Points on a hilly landscape, in no order, each with its height.
A ball rolls from a point to the lowest of its 4 nearest points, and stops where none of them is lower. Distance is the straight distance between rows; heights are no part of it.
pudut: [138 172 102 118 112 161 155 124  84 165 140  55 102  95 124 124]  (h 0.19)
gar: [114 134 151 139 128 142 154 152 159  73 116 196 142 126 145 146]  (h 1.07)
Vif: [151 185  97 143  96 175 177 118  84 129 124  83 100  89 164 123]  (h 5.47)
Goso: [124  91 141 123  89  89  57 144 196 156 130  99 127 201  67 103]  (h 0.85)
tupe: [133  78 154 130 160  99 103 110 140 139 136 151 159 147 119 129]  (h 1.24)
Nipab: [ 95 156 144 133 109 139 160 184 191  58 107 214 114 141 133 135]  (h 0.78)
pasas: [129 125 133 105 104 106  84 138 159 149 125  88 123 170  86 119]  (h 1.11)
duv: [136 177 123 120  95 145 132 138 110 132 122  82  99 121 131 124]  (h 4.02)
Taz: [ 94 124 163 126 132 126 150 177 189  74 112 207 139 145 121 133]  (h 0.72)
tifi: [129 137 116 118 121 152 134 114  88 186 143  56 113 107 103 125]  (h 2.46)
diru: [106 124  96 123 135 168 151  90  76 213 158  38 112  97  92 121]  (h 1.67)
voger: [117 105 105 131 146 148 137  83  79 216 163  57 114 106  95 111]  (h 0.63)
Nav: [145 178 109 132  98 159 163 129  99 108 119 108 118 100 163 126]  (h 5.14)
tuno: [ 89  92 171 129 165 113 134 160 193  92 132 216 168 154  99 137]  (h 0.80)
padad: [129 111  90 138 186 120 149  89  59 185 157 105 111  87 156 131]  (h 6.04)
Sote: [125  83 140 135 172 102 118  97 112 125 140 164 163 135 143 142]  (h 2.66)
sol: [122  98 167 131 145 106 106 140 169 111 123 156 155 150 110 127]  (h 0.64)
Kuzib: [153 154 118 148 101 160 175 119 117  75 111 172 130  97 186 143]  (h 4.16)
busa: [136 141 136 141 125 140 156 132 125  88 110 154 136 106 161 139]  (h 3.20)
koreb: [135 120 138 144 151 136 143 116 110 108 128 173 153 109 159 146]  (h 3.37)
fiteg: [131 157 131 124 104 138 136 150 153  83 108 150 119 125 150 133]  (h 1.88)
ponel: [148 166 123 141  92 155 156 130 128  77 108 147 123 107 168 134]  (h 3.27)
niran: [144 148 126 121 115 132 136 119  99 142 123  97 122 107 139 122]  (h 4.23)
febug: [ 91 112 165 123 131 112 120 188 200  88 105 199 139 158 100 131]  (h 0.68)
Daruf: [135 117 108 137 178 122 140  99  70 139 141 142 143  99 171 133]  (h 5.85)
miro: [157 151 100 153 137 153 166 101  74 115 134 125 118  80 178 124]  (h 5.25)
gaf: [130 116 128 123 129 129 121 100  98 193 149  69 121 133  95 120]  (h 0.87)
vil: [125  54 158 133 164  85  93 109 156 140 139 172 165 161  98 126]  (h 0.71)
tati: [118 190  93 114  83 177 156 142  90 168 140  42  93 109 119 128]  (h 0.94)
boz: [115  88 158 114 124  92  84 167 207 117 116 149 141 171  87 118]  (h 0.60)
memeg: [114  73 160 130 182 100 115 119 158 119 139 197 180 146 115 144]  (h 1.55)
Tasa: [127 121 153 133 144 127 132 134 143  96 117 180 153 113 139 141]  (h 1.71)
Babup: [144  83 138 128 140 105  98  94 113 178 148  99 139 153 104 109]  (h 2.12)
zil: [143 129 106 138 165 130 148  94  66 156 146 115 128  88 157 128]  (h 5.41)
bokos: [121 156 121  97  92 127  94 145 142 147 128  66 105 169  92 121]  (h 1.85)
bame: [138 114 140 122 131 114 114 113 121 145 123 109 144 131 120 120]  (h 2.80)
Lem: [117 114  69 141 200 110 173  69  50 140 164 144 133  92 211 145]  (h 6.91)
Todi: [130 105 115 138 180 113 143  95  84 117 142 174 155 103 177 146]  (h 5.05)
Tepun: [120 149 139 116 103 130 108 165 156  92 107 138 115 139 128 131]  (h 1.08)
Zik: [128 116 155 112 116 106  99 147 175 116 106 141 143 148 108 128]  (h 0.44)
Pufa: [115 109 127 107  91  91  53 156 202 132 124 103 116 200  67 115]  (h 0.92)
Dogud: [155 153 114 146 111 153 166 113  95  96 113 142 123  94 183 131]  (h 4.42)
nezed: [175 155  92 160 112 177 196  99  94  81 122 154 116  86 202 137]  (h 4.77)
Rubi: [127 157 134 109  95 115  92 158 147 118 113 101 110 152 102 123]  (h 1.65)
Lebu: [137 177 124 123  87 140 127 150 128  94 106 115 105 129 145 125]  (h 2.98)
fenad: [116 135 157 119 118 121 125 165 170  91 106 167 136 135 121 134]  (h 0.66)
tomu: [106 144 111  99  92 102  53 173 197 124 114 111  94 190  68 121]  (h 1.06)
sela: [139  68 156 128 128  84  79 122 170 155 131 124 151 183  77 108]  (h 0.73)
zisug: [145 124 125 132 149 126 131 102  83 151 137 103 132 105 140 125]  (h 4.35)
zep: [140 153 100 140 139 165 159 102  66 169 150  71 110  79 141 124]  (h 3.35)
Dotob: [ 96 154 122 113 102 116  83 203 193  82 103 164  90 171  99 132]  (h 1.59)
dodub: [128  86 112 131 152 121 124  81  86 215 159  72 117 119  96 114]  (h 2.07)

Where does a ball stop that starts at each point below?
Dogud -> Zik
padad -> pudut
Babup -> voger
koreb -> Zik
tuno -> Zik

For each start below, name every point that the ball comes to, in order.
Tepun -> fenad Zik
gar -> fenad Zik
vil -> sol Zik
sela -> boz Zik
